Each row is a point on a tangle of strands that fork and nearly touch. The rows are in no order.
Two points are linked if the straight distance between their rows is under 67.3. Some points are linked to none.
K487: [ -2 -11 -11  11   6 -15 -24  -3   8  12  22 -26  31 -30   3   6   0  10
   8  44  12]
K736: [ 15  -7   8   4  16  -9 -18 -14   6  -2 -26   7  36 -17   2  -2   9  22
  37 -32  16]
K113: [-14   9 -17  13 -12 -19  27   8 -23  -6  21  22  -9   7  -2 -12 -16  20
   8  44  -6]
K362: [-14 -15   0  33  47  21 -63   2  35  31  26  -9   1  -8  -7  -1  21   4
  16  24   5]
K749: [ 11  -3  -3   8  24 -23 -49   5  33   3  -1 -36  11 -26   2  12  22   5
 -14   7   9]
K199: [-15   1  -3 -15  12  26 -15 -12   3 -22  17 -36 -13  18 -15  18  11 -22
 -38   4 -13]
K764: [ 18  10   9 -31   7   2  22 -20  -3 -26 -41  -1  -8  15   9  19  15  -9
 -15 -43  -8]
K712: [  9  13  -7  13  25  -8 -71 -16  27  11   9 -31  24 -28  -6  -1  14  13
  -1   1   0]
K909: [ 20  -8  -7  11  30  -1 -50  26  15  38  24  -7 -12  14 -35 -18  19   4
  -9   5  18]
K990: [ -6 -22   9   8  -5  36  -8   3  13 -16  17 -33 -33  18 -15  12  17 -21
 -41  15 -17]
K579: [  1 -27   1  43  25 -11 -28  33  39  18  19 -25 -31  13  -5   0  28  14
 -20  18   1]
K786: [ 16 -15  18 -26 -31  30  33  -5  -8 -19 -35  30 -24  22   7   5  -1 -26
   6 -29 -11]
K907: [  8 -14   2 -21 -21  16  23  11 -13  -9 -12  36 -17  22  -5   0  -5  -8
  22 -12  -1]
K975: [-14   9   0 -21  19  34  -5  17 -10   3  10  14 -23  28 -35   5  12 -11
 -41 -20 -23]
K501: [  9 -10  33 -21 -42  29  33 -18  -9 -13 -23   2 -42   3  20 -14 -11 -42
 -37   3 -27]
K652: [-11 -38  -8  39  29   2 -41  21  40  19  17 -26  -3  -8   2   7  24   5
   0  35   1]
K641: [  6 -22   2   8 -28   2  13  21  -4  22  10  37  -5   0  11  -8 -12 -11
  49  33  16]
K374: [ 16   3   8   2 -36 -16  56   1 -27  -2 -45  -8 -34   0  24  -9 -23   5
   3 -28  23]
K844: [ 33 -19  -1 -11 -22 -17  11   7 -26  21 -21 -22   2  -3  -6  -4 -29   2
  19 -12  47]
K32: [ -4  17  -3   3 -21 -24  40  14 -18  -9  -8  23 -14  -3   7   4 -15  10
  13   8   2]
K100: [ -5   8   5  17   8 -31   5  15  25  -7 -25  17  28 -34  38  13  15   6
  21  -8  -7]
K557: [-14  27  -7  18  31  28 -59 -33  36  12   6  12  41 -18  20  -1  -1   2
  49 -24 -22]
K106: [-28   7 -13  37  15 -10   0  19  23   3  21  20   7  -9  11  12  20   7
  11  39 -13]
K44: [ 16  -2   9   9  -9 -33  14  22  22  -6 -33   9   0 -14  26  11  18  -3
  11 -15   7]
K341: [  1 -26 -14   3   2  15 -16   6  -4   9  38 -12   0  11 -28  -3   1   7
   4  47   6]
K407: [ 20  -5  19  23 -33 -47  25  25  18   6 -25  -4  -3 -23  35  -1  11  -7
   8  -6  19]
K518: [ 37 -13   3 -25  -2  -9  -8   2   7   0 -33   0   4  12  -9   6  16   2
   7 -37  17]
K598: [ 15   5 -11   3   2 -26   8  10 -17  20   5  18  19   0  -7 -19 -17  32
  23  -1  22]
K966: [  3   2 -16  -5  20  30 -38   0  -2  26  44  12   2  16 -36  -9   6  11
  20  26  -5]
K992: [ -9   5  23   1 -35   1  20 -21  10 -31  -7  -4 -16  -5  30  27   7 -31
   5  22  -8]
K63: [ -8  -4   0  11  18  -7 -19  -6  22  -4 -17  15  46 -31  30  12   8   6
  43 -17  -2]
K722: [-26   5   3   2 -30  -5  20 -14 -17 -21  11  -3  -3 -12  19  20 -32  -5
  27  40  15]
K584: [-32  -5   4  17  16   6 -34   1  36 -15  20   0  14 -25  29  29  28 -20
  20  21  -6]
K347: [ 29 -10  17  23 -39 -36  33  30  -3  25 -26  12  -6 -11  28 -13  -3   2
  16 -19  32]
K271: [-28  17   6  17  36  15 -19  18  22  -8  15  21 -36  20 -10  12  30  -4
   1   1  -5]
K221: [-13  -8  17 -22 -32  35  40 -24 -20 -13 -24   2 -28   7  19 -21 -36 -44
 -50   1 -26]
K402: [ -8   8  -4   4   4  -4  32  -5 -24 -19 -19  40  10  11  -2 -12  -9  41
  36 -26   7]
K948: [  3  17   4 -12  -7 -31  18  -9  -5 -26 -10 -26   8 -13  -1  15  -6   6
 -24   9   0]
K906: [  4  -4  -5 -20  -3   9  30   4 -33  -4 -20  28  -1  25 -13 -10 -14  22
  16 -30   4]
K831: [-14  -5   2  -5   6   5 -29 -20  22 -12   4   8  28 -19  21  24  11 -14
  39   5   3]
K900: [ -5  14   0  -2  11 -28 -24 -21  14 -17  -4 -28  20 -25   6  23   5   7
  -4   3   6]
K946: [-33  26 -10  34  41 -10 -20  -1  20  18  24  15  35 -25  20   0  15  21
  23  30 -22]
K4: [ 19  -7   6  12 -36 -20  48  29 -17  15 -21  32 -18  23  18 -24 -12   6
  19 -30  34]
K766: [-21  25  -4   5  -6 -15  46  -8 -17 -22  -8  34   7   5  10   4 -16  28
  30  -1   1]
K978: [  5  -1 -11 -27 -12 -15  29   4 -38   1 -16 -16   1   2 -16 -13 -30   6
 -47 -12  -6]
K147: [-20   4   2 -33   7  27  40 -43 -39 -35 -27  -2  13  20  11  12 -34 -29
 -21 -44  -9]
K919: [ 20  -9   6 -11 -36   2  44  10 -41  15 -39 -15 -37   3  10 -19 -38  -8
 -10 -26  19]
K544: [-19   4 -10 -17 -20  14  28  24 -27  -1   2  19 -22  18 -18 -26 -20  -3
 -61  -1 -35]
K230: [ 24 -18  14 -18 -37   5  25   5 -29   6 -24 -19 -28   7  -1 -11 -30 -22
  -9   3  10]
K383: [ -7   2  18 -22 -21  19  22 -31   4 -38 -10  -1 -18   7  28  31   6 -43
   4  -3  -3]
K744: [ 17  -1  -8  10 -16 -20  12  29   2  10  14   5 -19  20 -15 -10  19   1
 -27  10  -1]
K235: [-21  14   4  17  32  25 -72 -19  38  15  15   6  24 -24  20  10  15 -13
  34  -5  -6]
K29: [  3 -13  -9  11 -24  -9  20  31 -16  11  27 -12 -26  23 -18 -28  -1  16
 -47  28 -12]
K370: [ 19  -3 -10   6   8 -12 -12  -5  -9  43  20  20  40 -11  -8 -29 -11  28
  40   7  19]
K211: [ 32 -35  -3 -20 -16   5 -15  26 -13  23  10 -16  -9  16 -29  -9   4 -14
 -12  10  16]
K677: [-27  -1  19  17  46  32 -72   3  38   8  16   3 -11   0   6  18  24 -23
  22   7   0]
K709: [ -2  -6  -7 -32  -6  16  39  -4 -51   6 -31  -2   0   8 -10 -18 -50   4
 -32 -33   2]
K262: [-21  -6   8  33  19  10 -11  26  35   0  20  -3 -40  19  -4  14  29  -3
  -8  25  -9]
K747: [  0  24  10 -15   9   3   7 -10  21 -35 -20  -9 -21  13  13  29  27 -23
 -25 -20 -19]
K455: [-36  16  -4 -19  -7  13  14 -40 -27 -37  16   9  18  13  14  19 -23  -2
  26  -8   0]
K163: [ 11 -30  20  20 -44  10   9   6  10  -8  11 -14 -36  -1   3  -6  13  -9
  -7  38  -8]
K141: [-22   9  -6 -13   1  20   6 -33 -14 -22  18  25  26   4   4   7 -20   8
  50  -4  11]
K770: [  6  33 -15  30  30 -16 -39 -17  17  27   4  -2  56 -30   7 -24  -4  39
  22  -7 -24]
K160: [ 19 -27  21   2 -58   3  16   6 -13   8  -1 -18 -38  -6   8 -16 -13 -24
  -4  32   8]
K877: [ 11 -13  -5  31   4 -26 -14  38  30  15   7  -7 -19   4  -3  -8  37   0
 -16  11   9]
K694: [ -1  25 -10 -24  22  20 -19 -14 -18   4  16 -23   9   6 -40   0  -5   9
 -42  -8 -14]
K882: [ 25  -5  17 -26  -5  18  31  -6   8 -19 -49   8 -24  22   4   9  13 -28
 -21 -41 -17]
K118: [ 13 -11 -12  13 -18 -27  26  30 -15  35  10  34   8   6  12 -18 -18   8
  32  14  26]
K631: [-10 -32  -9  18  -4  18 -18   7  17   0  38 -11  -4   0  -3  11   7  -7
  16  54   2]
K72: [ -2  11   9   0  15  -6  -9   8  36 -19 -16  -9 -27   4   9  20  37 -16
 -14 -10  -8]
K439: [ -4  28 -12  -9  19   5  -5  -3  -8  -4  20  25   5  12 -20  -3   6  23
   5  -7  -8]
K93: [-16  -5   1 -11 -33  10  38   2 -25  -3 -16   1 -29   0  -2 -29 -27 -21
 -62   3 -37]
K434: [ 27  -1   9 -19  13  -8  16 -14  -3 -18 -45  -2   9  11  -4   3  13   9
  -3 -50   8]
K215: [  6 -28  26   7 -37  30  13  -4  10 -16   8 -20 -48   9  -1  -4  13 -17
 -32  28 -23]
K517: [-17  -2  -5   9  -5 -15   4 -10  -3 -12  21  -9  17 -20  11  13 -17   1
  21  44  13]
K214: [-26   5  -7 -28   9  30  -7 -19 -18 -13  25 -17   4  12 -20  14  -7 -24
 -52  -9 -20]
K247: [ -7  16  -7   5  10   7 -24 -35   7  13  17   7  55 -22   2  -3 -15  20
  50   1   0]
K286: [-24  -4  -9 -28  -4  27  47 -28 -39 -11 -34  -1   2   9   3  -8 -56 -24
 -38 -24  -5]
K357: [ 41  -8   5 -21 -16 -35  19  11 -19  16 -23 -30  -3   4  -8  -7 -10   5
 -16 -29  31]
K23: [ 11  41 -10  10  19 -21 -12 -39   8   3  -2  -5  41 -20 -13 -21 -13  50
  24 -22 -11]
K173: [  5  15  -8  17  33 -30 -25  32  23  34   9  23  10 -14   8 -19  28  20
   3  -8  -3]
K532: [-18   7  -2  -3   6   5  -4 -43 -11  -4   3   5  47 -18   9   6 -21  21
  56 -11  23]
K597: [-24  18   4   9  -9  -3   7 -10  18 -37  12   0  -7  -4  26  31  21 -17
   2  16 -11]
K344: [  8  16  -3 -24  -3 -21  26 -10 -36 -16 -15 -22   4 -11  -8   3 -25  14
 -26  -8   4]
K291: [ 14  14  -6 -16  22   8 -43 -14   4  12  23 -28  13   3 -40  -6   4  14
 -21  -2  -1]
K61: [ 14  -4  10  10 -11 -22  48   2 -21 -14 -52  -3 -11   4  15   3 -13  19
  21 -39  34]
K826: [-15  23   4 -11  38  35 -23  24   3   7  18  28 -29  35 -33   2  13   0
 -12 -14 -14]
K599: [ -4  39 -13   8  17 -20  13 -36 -12 -13   0   5  36  -7  -8 -13 -16  55
  27 -19   3]
K574: [  3   0  18  22  17 -14 -28  28  50  -9 -24  -4 -35  -6  19  17  42 -23
 -19 -13  -6]
K252: [ 14 -13  -9  12  16 -24 -25   1   3  35  19  -9  42 -35   1  -9  -4  13
  22  28  10]
K807: [-26  -2 -10 -37   1  47   5 -29 -21 -10   8   0   4  16 -14   9 -20 -48
 -49 -18 -21]
K527: [-30  10  -1 -32  -1  22  19 -51 -33 -36   1  -7  20  14  10  19 -21 -23
   2 -34  -1]
K793: [ -8 -13   5  37 -18  -8   7  30  34   1  13  12 -16 -14  17   5  26  -9
   9  39 -14]
K478: [  3 -19   8  30 -32 -15  16  27  15   8   4  15  -2 -24  19  -3   4 -11
  20  39   8]
K266: [ 26  -8  -1 -12   7 -15 -17   9  13   9 -11  18  10   1  -8  -5  20   9
  22 -25  17]
K813: [ 19  17 -11  -5  19   8 -57 -22  18  21  15 -23  24 -13 -28  -8  -6  16
  13  -7   0]
K204: [ -1  29  -9 -17  15 -21  29 -24 -34 -21 -10  -6  24   3 -10 -10 -20  42
  -8 -30  -1]
K81: [ 27 -12  -3 -25  10   5 -28  14  -5  20  22 -17  -2   9 -41 -10  11   1
 -19   2  10]
K530: [ 34 -29   2  -8 -24 -11  -5  19  -9  18   4 -16  -2   2 -13  -2 -11 -14
  13  16  32]
K86: [-40   2   3  23   8   7 -20  -9  37 -31  22 -17  -6   1  25  39  33 -26
   5  24  -6]
K191: [ -5  -3 -19  -5  -6  -1   7  17 -31  -2  25 -20  -9   7 -25 -13 -13  17
 -42  24 -14]
K834: [-10  23  -6  24  36 -15 -38   0  20  23  13   5  46 -36  20  -8  11  22
  21   6 -22]
K705: [ 14  -8 -18   6  26  10 -37  17   9  42  31  15   0  12 -29 -22  21  14
  17  16  14]
K31: [ 12  -4 -13 -24  -3  -5   7  14 -34  10   2 -20  -4   9 -34 -14 -12  -3
 -60  -3  -5]
K985: [ -6   0  -6 -23  -5  30  28  16 -16   0 -14  37 -19  25 -20 -10  -4 -19
 -52 -25 -32]

A fork is a point with three links, a tip a point with one. Leave the first point through the second and follow the links. Name the first fork or tip that comes.
K766 / K402 => K764
K370 / K598 => K344
K141 / K455 => K978
K262 / K271 => K501

A fork is a point with three links. Follow the links from the first point to the second and name the forks in between, in order.
K211 / K599 => K81 K291 K344
K32 / K747 => K764
K631 / K530 => K81
K81 / K106 => K291 K344
